The views of a scene show one set of named points, each view turned or mirrored, shifted and resized as a whole, with a little noise and some points left out.
(in the rows, 128 means zero)

Scene 1
View 1
toli: [117 124 117 115 126 131 131 135 121 119 111 126 134 138 146 130 134 139
 121 112 137 121 120 143 106 121]
tatef: [126 120 125 120 131 132 131 126 114 123 128 123 141 134 142 136 112 138
 116 125 124 110 132 143 115 115]
gino: [122 127 128 116 130 129 131 127 115 120 122 126 142 130 139 135 115 142
 120 120 121 105 129 142 112 112]
Gufe: [121 139 139 117 131 124 128 121 113 115 131 124 148 115 132 136 101 142
 121 123 108  84 131 139 120 102]
ger: [131 122 119 122 132 137 131 126 115 128 148 117 133 138 134 136 101 123
 114 136 133 110 134 139 125 112]
nur: [132 113 113 122 132 140 134 126 116 132 141 118 133 146 140 135 109 124
 112 133 138 122 134 141 118 118]
fedur: [137  98 110 126 135 145 134 128 114 136 137 118 134 156 149 135 113 125
 111 134 142 136 139 146 114 127]
dem: [131 116 132 123 133 133 133 123 111 125 130 124 148 133 144 138 107 142
 115 126 117 107 137 144 114 114]
loku: [118 122 108 113 127 133 132 138 123 120 106 126 129 145 148 128 144 136
 121 110 146 131 118 143 103 127]
Zof: [136 123 140 126 135 133 132 113 107 127 157 118 151 124 131 142  78 133
 114 142 106  88 146 139 131 101]
poze: [114 142 125 111 126 124 129 132 122 113 115 125 136 123 136 130 125 139
 123 113 126 103 117 141 111 110]
Besal: [129 120 120 120 131 135 132 127 116 127 134 121 137 138 140 135 111 131
 115 128 131 114 133 141 117 115]
Bubog: [114 121 102 110 124 132 134 143 129 121  97 128 125 150 150 126 155 135
 123 106 154 140 112 145  97 131]
dako: [129 113 114 120 131 138 133 130 116 129 129 120 134 145 145 134 119 130
 115 126 139 124 131 144 114 121]
kopa: [124 132 120 117 131 133 130 127 116 126 143 117 132 132 131 134 104 123
 115 132 131 105 129 138 125 108]
dibit: [133 111 119 123 133 138 134 126 113 130 136 120 139 143 143 137 109 130
 113 131 132 119 136 144 117 118]
pebi: [121 127 111 115 128 133 131 132 122 123 126 120 128 139 139 131 123 128
 118 122 140 119 122 141 114 117]
Voran: [114 135 111 111 125 130 130 138 123 119 114 124 126 137 139 128 135 130
 121 114 144 120 113 142 109 118]
View 2
kopa: [145 101 131 143 132 119 160 124 134 118 131 121 146 131 137 126 143 153
 137 141 128  95 120 111 106 144]
tatef: [135 101 124 135 118 114 157 112 125 116 132 121 142 131 134 126 137 136
 145 142 140 121 112 123 111 128]
Gufe: [160  85 142 136 108 105 167 105 144 104 121 125 154 138 157 133 158 139
 129 130 133 105  97 148 114 132]
dako: [122 113 115 136 131 122 148 123 115 124 140 120 134 128 122 118 125 138
 154 149 139 125 123 106 108 133]
toli: [115 118 136 124 132 113 135 124 112 123 149 125 130 125 144 112 130 128
 155 142 136 146 103 122 120 140]
Zof: [174  72 113 154 100 115 187  99 148 108 106 120 160 141 128 144 151 149
 126 139 142  78 120 129  98 120]
Bubog: [ 96 134 142 116 147 115 119 133  99 128 165 126 119 122 146 103 123 123
 167 146 134 166 101 112 126 145]
fedur: [120 114  93 142 128 130 152 121 108 129 137 118 132 125  98 119 116 141
 156 159 146 119 140  91 100 126]
ger: [146 101 118 146 129 123 163 120 132 121 128 120 145 132 124 128 138 153
 140 146 132  93 126 106 100 138]
poze: [136 105 150 131 129 110 146 121 132 113 139 125 142 130 159 121 147 138
 142 134 128 120  96 133 119 145]
dibit: [134 104 108 143 124 121 157 115 121 121 133 121 139 131 117 124 128 138
 147 150 142 114 128 108 103 128]
pebi: [124 112 129 134 131 118 146 124 117 123 143 123 136 128 135 118 132 139
 149 145 135 125 114 112 112 139]
Besal: [137 103 121 139 125 119 155 118 124 120 134 122 142 130 129 125 133 141
 145 146 138 113 120 113 107 134]
gino: [131 105 133 126 117 112 148 111 121 116 136 125 141 132 146 122 139 128
 147 138 140 136 102 133 118 130]
Voran: [115 122 148 125 145 115 132 133 115 125 154 124 131 125 153 110 134 138
 153 140 126 135 102 114 118 151]
View 3
poze: [128 130 123 126 147 115 160 131 128 106 141 129 124 136 121 129 138 125
 136 137 140 138 116 126 137 139]
fedur: [133 131 119 123 121 131 116 127 111 139 123 107 129 123 120 143 107 148
 148  93 111 148 113 121 124 147]
dem: [130 125 127 117 144 113 130 132 120 119 147 129 120 117 127 134 126 143
 137 115 132 150 120 129 140 161]
nur: [126 132 118 123 129 129 125 128 114 128 133 114 128 127 113 136 111 138
 147 110 116 143 119 123 131 147]
dibit: [128 130 120 121 133 125 125 128 116 126 135 118 126 121 119 137 117 142
 144 108 120 146 119 125 132 151]
toli: [141 131 123 128 136 115 159 127 128 121 122 119 129 136 134 137 133 134
 135 115 138 140 103 122 123 132]
dako: [132 132 119 126 130 126 135 126 117 128 127 114 128 128 123 138 117 139
 142 108 122 144 113 121 124 142]
Voran: [134 133 120 133 134 121 167 124 128 118 121 116 132 142 125 135 130 127
 137 124 135 135 106 120 123 124]
loku: [142 132 123 133 129 119 163 123 128 127 111 111 134 141 135 141 129 134
 135 109 134 139  97 116 114 123]
Gufe: [122 126 126 118 158 108 144 136 123 100 162 140 118 120 116 123 135 130
 137 140 142 143 129 136 154 161]
pebi: [130 133 117 129 133 125 150 128 122 121 126 116 131 136 118 134 123 131
 141 119 128 138 113 121 128 132]
ger: [118 130 117 123 136 131 126 131 111 120 144 120 125 125 105 129 114 135
 148 123 119 142 126 127 139 151]
Zof: [112 125 124 112 151 119 109 137 111 108 170 137 115 108 104 124 119 138
 148 129 124 150 141 138 160 177]
Besal: [128 130 121 122 136 124 134 130 118 121 138 119 124 125 117 133 120 138
 144 118 125 143 119 126 135 149]
kopa: [118 132 117 123 140 128 136 129 115 116 143 122 125 129 105 128 120 129
 147 131 123 139 126 126 141 146]
tatef: [129 128 124 122 139 117 135 129 120 116 140 127 124 124 124 133 127 138
 140 118 132 144 118 127 136 152]
gino: [136 129 127 122 143 109 150 130 127 115 137 127 124 126 133 134 134 138
 134 120 139 145 110 125 135 148]
View 4
dibit: [102 146 142 139 134 133 128 127 128 111 125 109 138 139 152 132 130 149
 139 149 126 110 135 128 161 120]
gino: [ 94 125 153 133 137 131 148 133 127 103 141 132 145 131 159 115 135 153
 151 131 130 118 160 118 132 125]
Bubog: [ 70  83 118 116 120 126 179 169 122 143 154 131 140 137 127 134 135 178
 125 142 127 152 109  86  89 105]
pebi: [ 77 122 135 133 116 128 155 141 134 131 139 103 138 127 150 128 130 144
 139 133 127 121 123 109 135 125]
ger: [ 90 155 141 142 116 132 129 121 138 123 125  86 132 125 158 130 125 127
 142 135 125  99 127 128 175 134]
Voran: [ 67 104 135 125 112 127 171 150 134 135 150 119 138 123 148 124 132 150
 140 120 129 130 130  97 116 124]
nur: [ 93 146 131 140 119 130 131 130 131 126 126  90 132 134 147 135 127 142
 134 151 124 112 113 126 164 122]
poze: [ 76 117 154 133 117 130 161 138 139 114 144 124 140 116 168 109 134 134
 155 108 131 112 160 111 132 138]
Gufe: [ 95 144 172 143 131 134 135 120 141  92 135 124 144 116 185  98 131 122
 168 106 132  94 187 132 159 151]
tatef: [ 96 136 147 137 132 133 136 129 133 107 132 116 141 133 159 122 132 144
 146 139 128 110 147 126 153 127]
Besal: [ 92 140 140 137 124 129 135 131 131 118 129 102 136 132 155 128 132 142
 141 140 126 110 133 123 156 127]
kopa: [ 82 145 145 142 112 130 138 123 145 124 133  91 134 119 166 121 126 124
 148 122 127 102 134 123 165 139]
fedur: [103 146 120 137 129 130 125 133 124 129 119  90 134 148 131 150 128 161
 124 174 121 122  95 127 164 107]
loku: [ 76  98 127 122 122 126 165 157 124 133 147 127 140 136 137 132 136 169
 132 141 126 140 120  96 107 112]
dako: [ 93 132 130 134 123 131 140 136 128 125 130 103 135 140 144 137 131 153
 133 150 124 120 118 118 148 117]
dem: [108 146 151 140 139 133 127 124 129  98 126 120 143 137 161 119 134 147
 149 144 128 107 155 133 160 127]
toli: [ 82 109 140 126 125 128 160 149 129 124 145 129 142 132 145 124 133 162
 141 133 130 130 136 104 116 118]
View 5
kopa: [141 119 142 148 137 148 117 119 145 152 120 126 124 140 125 100 102 139
 111 127 141 140 121 103 152 100]
ger: [150 117 145 154 141 151 107 114 139 149 116 121 122 138 125  95  94 139
 113 117 140 135 129 108 148 107]
toli: [119  83 146 115 110 132 145 106 169 151 119 110 125 105 127 128 126 163
 120  97 121 165 117 120 142 128]
dibit: [148 104 144 148 129 146 111 111 146 145 114 109 121 118 135 104  95 144
 117  98 132 139 135 120 141 121]
tatef: [139 113 133 138 125 143 131 126 151 143 125 114 117 120 140 111 106 140
 119 108 135 139 133 125 145 111]
Bubog: [101  61 156 100 102 125 156  90 185 162 111 114 133  98 113 145 138 181
 121  92 110 188 101 111 139 135]
fedur: [153  83 156 149 130 147  95  88 146 145 100  97 126 109 130 101  87 158
 116  78 123 146 138 118 134 139]
gino: [128 111 127 124 116 139 150 134 162 146 133 114 116 116 142 122 122 142
 122 107 133 145 129 129 145 110]
Zof: [166 154 120 169 146 159 105 150 128 135 132 119 109 140 153  83  80 111
 112 125 157 106 152 124 153  90]
Gufe: [140 146 111 139 131 145 146 158 148 145 143 127 109 137 150 109 111 117
 117 138 151 125 132 124 157  83]
pebi: [128  98 148 130 125 140 130 107 160 156 116 120 128 125 119 115 114 156
 114 114 128 158 114 105 147 115]
Voran: [113  92 148 116 116 132 150 111 172 159 121 125 129 122 115 127 130 160
 116 117 123 170 104 104 149 112]
poze: [122 121 129 125 123 138 154 136 162 153 133 129 121 131 131 119 127 139
 116 134 138 152 114 113 154  96]
nur: [148 101 151 149 135 147 103 104 144 147 108 111 125 124 126 102  92 151
 113 100 132 143 132 112 142 121]
dem: [146 118 127 142 124 146 129 134 147 139 130 109 113 115 148 110 102 134
 118 103 139 130 144 132 145 111]
loku: [111  77 150 112 108 130 150 102 175 156 117 112 129 104 121 134 131 169
 120  99 118 174 110 114 141 129]
View 6
pebi: [127 135 132 127 120 136 121 123 138 134 139 114 132 132 109 138 129 123
 127 126 129 142 137 127 121 131]
kopa: [131 133 132 116 124 137 122 117 127 149 138 106 127 138 108 115 129 132
 128 124 127 142 131 135 117 132]
fedur: [126 127 137 131  94 124 125 102 149 155 144 129 135 144 112 146 118 139
 134 115 131 148 140 134 124 124]
dibit: [129 130 131 126 106 132 125 110 141 154 141 116 132 141 115 129 127 137
 134 117 129 137 137 135 118 126]
dem: [129 129 128 126 105 138 127 115 140 152 137 109 130 138 122 121 135 139
 137 116 128 127 138 134 111 123]
tatef: [129 131 128 126 111 139 125 119 138 145 136 108 131 136 119 123 135 133
 135 120 128 126 137 131 112 125]
Zof: [133 127 128 110 111 141 127 107 121 174 134  94 120 146 122  87 139 151
 138 112 125 125 129 147 103 126]
Besal: [129 132 132 123 113 136 125 117 137 147 138 111 130 138 115 125 130 133
 132 121 128 134 135 133 115 127]
dako: [126 131 133 130 107 132 124 115 142 143 141 120 135 137 113 140 125 130
 131 121 129 139 139 129 120 127]
Gufe: [132 133 120 116 125 151 126 128 124 146 131  89 124 134 123  96 147 133
 135 123 125 113 131 135 101 128]
loku: [124 137 128 138 115 134 123 131 150 116 139 122 140 126 110 158 130 115
 129 130 131 136 144 116 124 126]
poze: [129 137 125 122 130 146 123 135 131 128 133 101 130 128 114 120 141 120
 129 129 127 126 133 125 113 131]
gino: [128 133 123 128 115 143 126 130 141 133 135 107 132 131 121 129 141 127
 135 123 128 118 138 125 110 123]
Voran: [125 138 129 130 127 139 121 134 139 118 138 115 135 126 108 146 131 114
 124 134 130 137 137 118 122 131]
toli: [126 134 127 134 117 140 125 131 146 121 137 114 136 127 114 146 134 118
 131 128 129 128 141 120 119 125]
Bubog: [121 137 129 143 118 134 122 136 155 105 140 128 144 123 109 172 127 108
 126 134 132 138 144 109 128 127]
ger: [130 130 134 117 115 133 122 110 130 157 140 111 127 141 110 118 127 137
 131 120 127 145 130 139 117 131]
nur: [127 130 135 124 107 131 124 108 138 153 141 118 129 141 111 132 122 136
 131 119 129 145 136 136 120 128]

Which points are out of place in each view (at most two, in the order of its rows)? Write none if all are in place.
view 1 | gino, poze
view 2 | Bubog, pebi
view 3 | none
view 4 | dibit
view 5 | toli
view 6 | dem

Scene 2
View 1
gusam: [128 127 121 125 131 130 118 141 136 133 122 133 114 126 146 140 128 115
 129 153 122 122 120 116 164 149]
Ril: [142 118 123 121 122 118 109 144 135 142 144 118 128 113 131 132 143 120
 136 138 132  96 124 130 158 142]
nop: [118 116 127 137 151 152 132  93 123 121 113 119 122 137 144 118 137 105
 145 119 112 146 121 101 163 129]
Nefe: [136 127 123 116 120 106 123 172 151 153 138 137 120 117 139 157 124 140
 122 175 137  96 106 134 169 165]
lofib: [142 115 122 130 131 141  96 114 116 122 136 106 127 115 135 110 153  90
 144 109 120 117 145 117 147 124]
kedor: [137 118 122 128 130 135 103 124 124 127 132 115 123 119 138 121 144 100
 139 124 121 116 135 117 154 133]
nodas: [136 122 122 123 127 125 112 141 133 136 131 124 120 119 139 134 135 115
 132 144 126 113 124 120 161 146]
Tek: [130 116 123 134 141 149 108 103 116 118 121 112 123 126 141 112 144  92
 144 113 113 134 136 107 153 125]
relu: [133 123 119 126 130 138  98 131 122 122 124 123 115 120 144 126 139  97
 133 135 116 124 137 111 154 139]
nus: [140 115 127 121 125 113 125 142 141 149 147 120 131 116 129 136 139 131
 138 143 136  95 113 132 163 146]
vom: [124 125 120 127 137 135 122 131 133 129 117 130 116 130 146 136 129 115
 133 148 119 129 119 112 166 148]
Bep: [142 122 116 127 126 141  81 127 115 119 130 111 119 113 140 114 148  83
 137 117 116 117 152 114 146 128]
popug: [134 122 126 119 126 113 131 154 147 151 137 131 124 122 136 147 131 139
 131 161 136 103 106 130 169 155]
Keda: [124 113 125 140 148 157 117  88 114 114 116 112 123 132 142 105 145  90
 147 104 108 144 134 100 155 121]
Mipal: [118 132 117 127 136 142 115 133 128 120 103 140 105 133 157 141 119 106
 126 158 109 142 122 101 166 152]
lebun: [138 116 124 128 130 129 116 126 129 135 137 115 129 118 133 123 145 112
 141 127 126 111 127 120 155 135]
soka: [127 121 122 130 138 140 117 119 127 126 119 124 118 128 144 128 134 106
 136 136 115 131 125 109 161 140]
Navo: [134 111 128 129 136 128 129 115 132 139 139 112 134 122 130 121 145 119
 147 122 128 112 118 123 161 131]
ripek: [128 120 125 125 133 126 133 133 140 140 127 129 123 127 140 139 131 127
 135 149 127 117 110 120 168 148]
fesu: [122 125 123 127 139 133 131 128 135 133 116 133 115 132 147 139 125 121
 133 151 119 130 112 110 169 150]
mugid: [141 125 119 117 120 116 105 161 139 142 136 130 119 114 139 143 133 120
 126 158 133  98 123 129 161 155]
gor: [128 113 127 132 139 137 128 108 127 131 131 114 130 127 136 120 143 111
 146 119 122 124 121 115 161 129]
View 2
popug: [117 100 142 149 136 130 134 108 133 151 123 128 135 137 100 124 126 129
 149 126 117 148 141 111 102 151]
soka: [124 122 119 122 123 125 126 109 127 120 126 121 120 144 116 147 123 135
 144 119 119 133 116 123 127 122]
Navo: [117 117 124 124 113 131 132 114 123 128 118 113 129 136 104 126 132 135
 129 122 119 156 113 134 125 129]
lebun: [115 120 122 125 116 126 126 112 128 127 121 117 120 135 114 120 128 133
 133 124 116 150 118 126 121 130]
kedor: [116 126 117 119 114 123 120 111 131 118 123 119 111 137 122 123 125 134
 136 121 113 143 114 124 124 123]
lofib: [114 133 109 111 105 122 117 114 130 110 122 113 105 134 129 116 128 135
 128 121 111 147 104 132 130 116]
ripek: [120 109 132 135 128 130 135 109 124 138 121 121 133 142 102 136 127 134
 142 122 120 146 127 123 117 136]
fesu: [126 112 127 134 135 127 132 107 129 130 126 124 130 148 106 157 121 134
 152 119 121 128 125 117 120 131]
Nefe: [116  99 145 156 143 128 131 106 140 157 127 135 132 139 103 120 120 126
 156 126 114 140 152 102  93 159]
nop: [128 125 113 112 117 128 132 112 116 112 121 111 127 147 108 166 127 140
 138 114 123 136 101 137 143 109]
Mipal: [129 120 122 131 141 122 123 104 132 122 131 131 118 150 121 166 114 134
 160 118 120 112 126 109 122 123]
mugid: [112 112 132 145 130 123 120 108 143 141 127 132 114 134 119 104 121 127
 146 127 110 142 140 106 100 148]
nodas: [119 116 127 133 126 125 125 108 135 131 126 125 120 139 116 127 123 130
 145 124 114 140 128 116 112 136]
Tek: [124 132 109 108 110 124 122 112 126 106 122 113 113 143 123 142 125 138
 132 117 117 139 100 133 137 109]
vom: [125 117 125 131 132 125 128 108 129 127 127 126 123 144 111 152 121 132
 151 119 120 129 125 118 120 129]
Keda: [125 135 105 101 108 124 125 114 119 100 121 108 116 145 120 155 127 141
 130 115 121 138  92 140 146 102]
relu: [119 127 116 123 123 121 118 109 134 116 128 123 109 140 127 132 120 133
 145 121 113 131 117 118 122 123]
Bep: [113 137 108 112 110 120 111 111 137 108 127 120  96 135 139 115 124 133
 134 121 108 137 109 123 125 116]
View 3
soka: [149 142 130 129 131 117 140 132 136 125 120 129 135 116 127 127 129 124
 129 137 125 122 118 138 123 128]
fesu: [146 142 125 128 121 125 137 134 130 125 123 125 134 116 116 134 151 124
 121 146 125 119 111 142 125 122]
relu: [148 135 129 125 139 115 135 133 133 130 115 132 135 112 130 124 120 126
 127 139 122 112 122 137 116 131]
nus: [142 129 117 125 129 129 126 140 108 141 120 136 135 103 110 134 150 132
 105 141 111  89 109 141  96 128]
Bep: [150 130 132 126 151 108 135 136 131 134 110 140 137 109 138 119  98 127
 131 128 119 109 128 131 105 139]
nop: [152 148 127 139 126 118 142 136 130 117 125 137 145 121 121 128 136 122
 137 113 122 144 116 125 122 133]
Navo: [146 135 119 133 130 123 131 141 112 133 122 142 141 109 116 131 141 129
 121 119 111 113 112 129  98 135]
lebun: [146 132 123 129 136 121 130 138 117 135 118 139 138 107 121 129 131 129
 120 128 114 106 116 132 102 135]
Ril: [143 126 121 124 136 124 126 139 114 142 116 136 133 102 119 130 135 132
 110 142 112  88 114 139  95 130]
popug: [138 131 118 122 120 133 127 137 114 140 123 127 131 104 107 139 162 129
 103 157 117  89 105 149 107 120]
Mipal: [147 144 132 124 126 119 142 129 145 123 121 119 132 118 125 129 137 121
 124 155 132 121 116 146 137 120]
Keda: [154 146 129 140 137 112 143 136 131 118 121 143 146 119 130 122 116 122
 143 104 120 145 123 121 117 142]
lofib: [150 133 127 132 148 112 134 137 122 133 113 145 140 109 133 120 106 128
 131 116 115 113 124 127 101 142]
vom: [146 140 126 126 124 122 137 133 131 127 122 125 134 116 120 132 143 125
 121 144 125 116 114 141 124 124]
gusam: [144 136 125 123 124 127 133 135 129 133 121 123 132 111 117 134 149 126
 113 156 124 104 112 148 120 120]
ripek: [145 138 120 126 122 129 132 137 120 131 123 129 135 112 111 135 156 127
 114 145 119 108 110 141 115 124]
gor: [149 139 122 135 129 121 135 140 117 128 123 142 144 113 118 129 137 126
 127 116 114 122 115 127 106 136]
mugid: [141 127 124 118 132 126 127 135 120 142 117 127 128 103 119 133 139 131
 105 160 118  82 113 149 106 122]
Tek: [151 140 128 135 139 111 139 136 131 124 118 142 143 115 131 122 115 124
 136 114 120 130 123 125 113 139]
Nefe: [138 129 119 116 120 135 126 136 117 144 121 121 126 103 108 141 162 130
  96 173 120  77 104 156 110 114]
View 4
fesu: [138 119 125 133 120 130 131 129 126 151 109 140 141 132 118 121 142 134
 135 125 120 125 118 142 127 131]
Navo: [108 123 119 131 119 113 135 138 118 146 103 126 133 138 120 112 124 131
 135 121 131 126 127 141 115 118]
nodas: [127 116 118 134 122 122 128 134 120 150 116 137 139 138 124 116 137 132
 142 117 119 133 113 138 117 135]
gor: [112 124 122 131 119 120 140 141 121 143  99 128 138 136 113 110 121 131
 132 128 128 124 132 142 123 120]
Nefe: [132 112 118 131 123 115 115 121 121 161 133 140 126 136 143 125 157 132
 150 101 121 136  90 140 101 139]
Mipal: [150 115 123 137 121 139 133 133 125 148 111 148 152 134 113 119 139 134
 138 128 107 130 118 137 136 143]
popug: [126 117 120 130 121 114 121 124 122 158 123 135 125 136 136 124 149 131
 144 108 127 131 100 142 105 130]
lebun: [110 119 115 132 121 115 134 141 116 145 109 130 138 140 120 110 123 130
 139 118 125 133 123 137 115 128]
nus: [111 119 116 131 121 108 125 132 118 153 119 128 126 139 134 115 136 130
 144 109 130 131 109 141 103 127]
Tek: [115 121 117 135 119 127 145 150 117 134  95 132 152 140 102 105 111 130
 134 133 119 131 141 134 133 129]
relu: [124 115 114 137 123 125 135 146 116 140 111 138 151 141 112 109 122 132
 142 122 112 137 125 131 127 140]
Bep: [107 113 106 139 122 121 140 157 110 132 110 133 155 147 108 101 106 130
 143 121 112 142 132 126 125 142]
gusam: [135 115 120 135 122 126 128 132 121 150 117 141 142 137 122 118 139 133
 142 119 116 133 112 138 122 139]
soka: [128 118 121 134 120 127 137 139 121 144 105 137 146 137 111 113 127 134
 136 127 117 129 127 137 129 133]
Ril: [110 116 112 133 121 109 128 139 114 148 119 130 134 142 129 111 130 130
 146 109 123 138 113 136 106 132]
kedor: [113 117 113 135 121 118 137 147 114 140 108 132 146 142 113 108 118 130
 141 121 119 135 128 133 121 134]
mugid: [124 112 113 134 122 114 123 134 117 152 129 137 136 141 133 116 139 131
 150 107 117 139 102 134 107 143]
Keda: [116 123 123 135 118 131 149 149 119 134  87 132 154 138  95 106 108 131
 127 140 120 125 149 138 142 124]
nop: [125 126 128 133 117 132 144 139 125 141  90 134 147 132 103 113 121 133
 125 138 124 120 139 144 139 121]
vom: [140 117 123 135 120 133 132 134 124 148 109 142 145 134 115 118 136 135
 137 126 114 128 118 139 132 137]
lofib: [102 118 110 136 120 117 141 156 110 133 102 128 151 145 108 100 106 129
 140 124 119 137 137 131 123 132]
View 5
mugid: [ 96 155  94 129 133 139 106 185 125 139  90 129 100 129 140 162 129  92
 136 150 109 166 105 122 152 132]
fesu: [122 166 110 135 129 151 131 139 137 130  96 120 112 136 132 143 135  88
 126 125 155 136 127 102 129 126]
popug: [ 98 163  97 136 132 134 117 188 131 160  86 124 112 139 143 148 131  90
 152 137 118 166 108  94 134 120]
soka: [129 145 113 131 130 160 125 125 137 122 108 119 102 117 117 154 145  99
 119 128 149 133 126 126 133 123]
Tek: [142 119 123 125 130 169 124 100 141 117 118 110  90  95  94 161 161 114
 109 122 143 131 128 142 126 118]
nodas: [113 146 101 128 131 148 115 157 130 136  98 123 100 122 127 158 141  98
 129 137 125 153 113 123 142 126]
relu: [124 136 109 126 135 159 116 131 130 112 107 121  92 112 116 165 145 103
 111 138 134 138 118 144 146 131]
gor: [133 123 120 126 128 156 120 130 142 147 109 110  99 102 102 154 157 115
 132 123 128 149 119 120 117 108]
Navo: [131 124 117 128 128 149 117 139 141 159 105 107 100 104 105 151 156 115
 139 121 123 154 115 112 116 104]
vom: [122 159 108 132 131 154 128 138 136 124  99 121 108 130 131 151 136  92
 121 128 151 137 125 114 133 128]
Keda: [155 117 132 123 127 176 130  81 146 114 124 107  93  93  85 154 165 116
 105 113 159 120 136 141 117 112]
ripek: [117 158 106 134 129 145 124 155 137 149  96 120 114 131 131 145 136  95
 137 127 136 151 118  97 128 119]
lebun: [123 126 112 126 130 150 115 146 134 146 104 114  96 106 111 159 149 110
 130 131 119 154 114 125 131 114]
nus: [107 140 103 131 131 137 111 179 133 165  91 117 104 120 126 153 142 104
 152 136 106 173 106 105 128 113]
Ril: [103 132  97 128 134 140 104 178 126 150  94 123  93 113 126 166 141 105
 139 147  96 172 102 130 144 123]
nop: [150 137 130 130 127 167 137  93 147 128 113 109 106 109  99 143 158 108
 115 108 166 122 138 113 111 111]
lofib: [135 104 117 121 133 163 110 118 136 126 116 112  80  88  93 169 162 121
 114 133 118 146 116 156 134 118]
Bep: [126 110 110 121 134 166 109 122 128 109 114 120  79  90 100 177 157 113
 106 142 118 143 114 169 148 128]
Nefe: [ 88 174  89 137 135 130 112 205 126 153  78 131 113 148 157 152 120  83
 150 147 115 169 103  94 148 131]
Mipal: [122 173 105 132 134 159 132 128 133 102  99 127 109 140 138 152 130  81
 106 132 166 120 130 119 146 141]
kedor: [127 123 112 125 132 156 114 132 133 127 108 115  90 102 107 165 151 110
 118 134 125 146 116 142 135 121]
gusam: [113 160 104 132 132 149 122 152 132 126  96 123 106 134 135 153 132  89
 125 135 140 144 119 115 142 132]
View 6
ripek: [127 135 135 115 129 125 121 106 131 123 119 122 148 138 113 113 134 141
 144 109 122 119 122 124 109 131]
kedor: [107 122 149 131 128 130 115 106 139 126 115 110 144 139 128 105 120 139
 128 137 133 109 110 119 122 128]
nodas: [115 128 142 115 130 123 120 112 133 128 113 120 145 145 121 107 134 140
 144 122 126 113 117 120 119 128]
Ril: [111 126 141 105 123 126 120 106 131 129 112 121 143 147 123 113 127 134
 151 132 121 109 118 110 124 123]
nus: [118 132 136  99 120 127 122 102 128 127 115 123 144 145 115 120 127 133
 155 124 116 116 123 108 118 124]
soka: [119 128 145 137 134 126 116 110 139 122 121 114 146 134 121 102 128 145
 126 120 133 114 113 130 112 133]
vom: [123 133 140 127 136 121 119 115 136 124 117 118 148 138 119 102 139 146
 133 110 130 117 117 131 112 133]
nop: [125 128 145 155 134 134 113  99 145 113 131 105 146 123 117 108 115 146
 111 119 138 119 113 136 102 136]
gor: [119 127 143 135 127 134 115  94 137 118 124 108 144 131 117 116 111 137
 126 129 131 116 115 120 109 130]
Bep: [ 97 114 156 138 129 129 113 110 144 129 110 108 143 143 138  94 118 142
 123 148 139 102 103 118 132 127]
popug: [125 137 132  94 125 121 124 109 125 129 114 130 145 147 111 117 141 136
 161 108 114 118 126 116 115 126]
Navo: [119 128 142 123 121 134 117  92 134 121 123 111 142 135 116 121 111 135
 136 129 124 116 117 115 112 128]
Mipal: [124 132 143 137 145 116 119 126 140 124 116 121 149 138 121  90 152 153
 128 103 136 116 114 142 112 137]
mugid: [113 130 138  98 126 119 123 117 129 134 106 127 146 152 123 106 143 140
 157 120 120 111 120 115 126 124]
fesu: [129 136 138 126 135 122 120 112 134 121 121 120 148 135 115 106 139 147
 136 103 128 120 120 134 106 135]
gusam: [121 132 140 120 135 120 121 117 134 126 114 123 147 142 119 101 143 146
 140 111 127 114 118 129 116 131]

Which points are out of place in each view (at most two, in the order of its rows)? Write none if all are in place.
view 1 | none
view 2 | ripek, mugid
view 3 | soka, gusam
view 4 | nodas, vom
view 5 | gor, Ril
view 6 | none
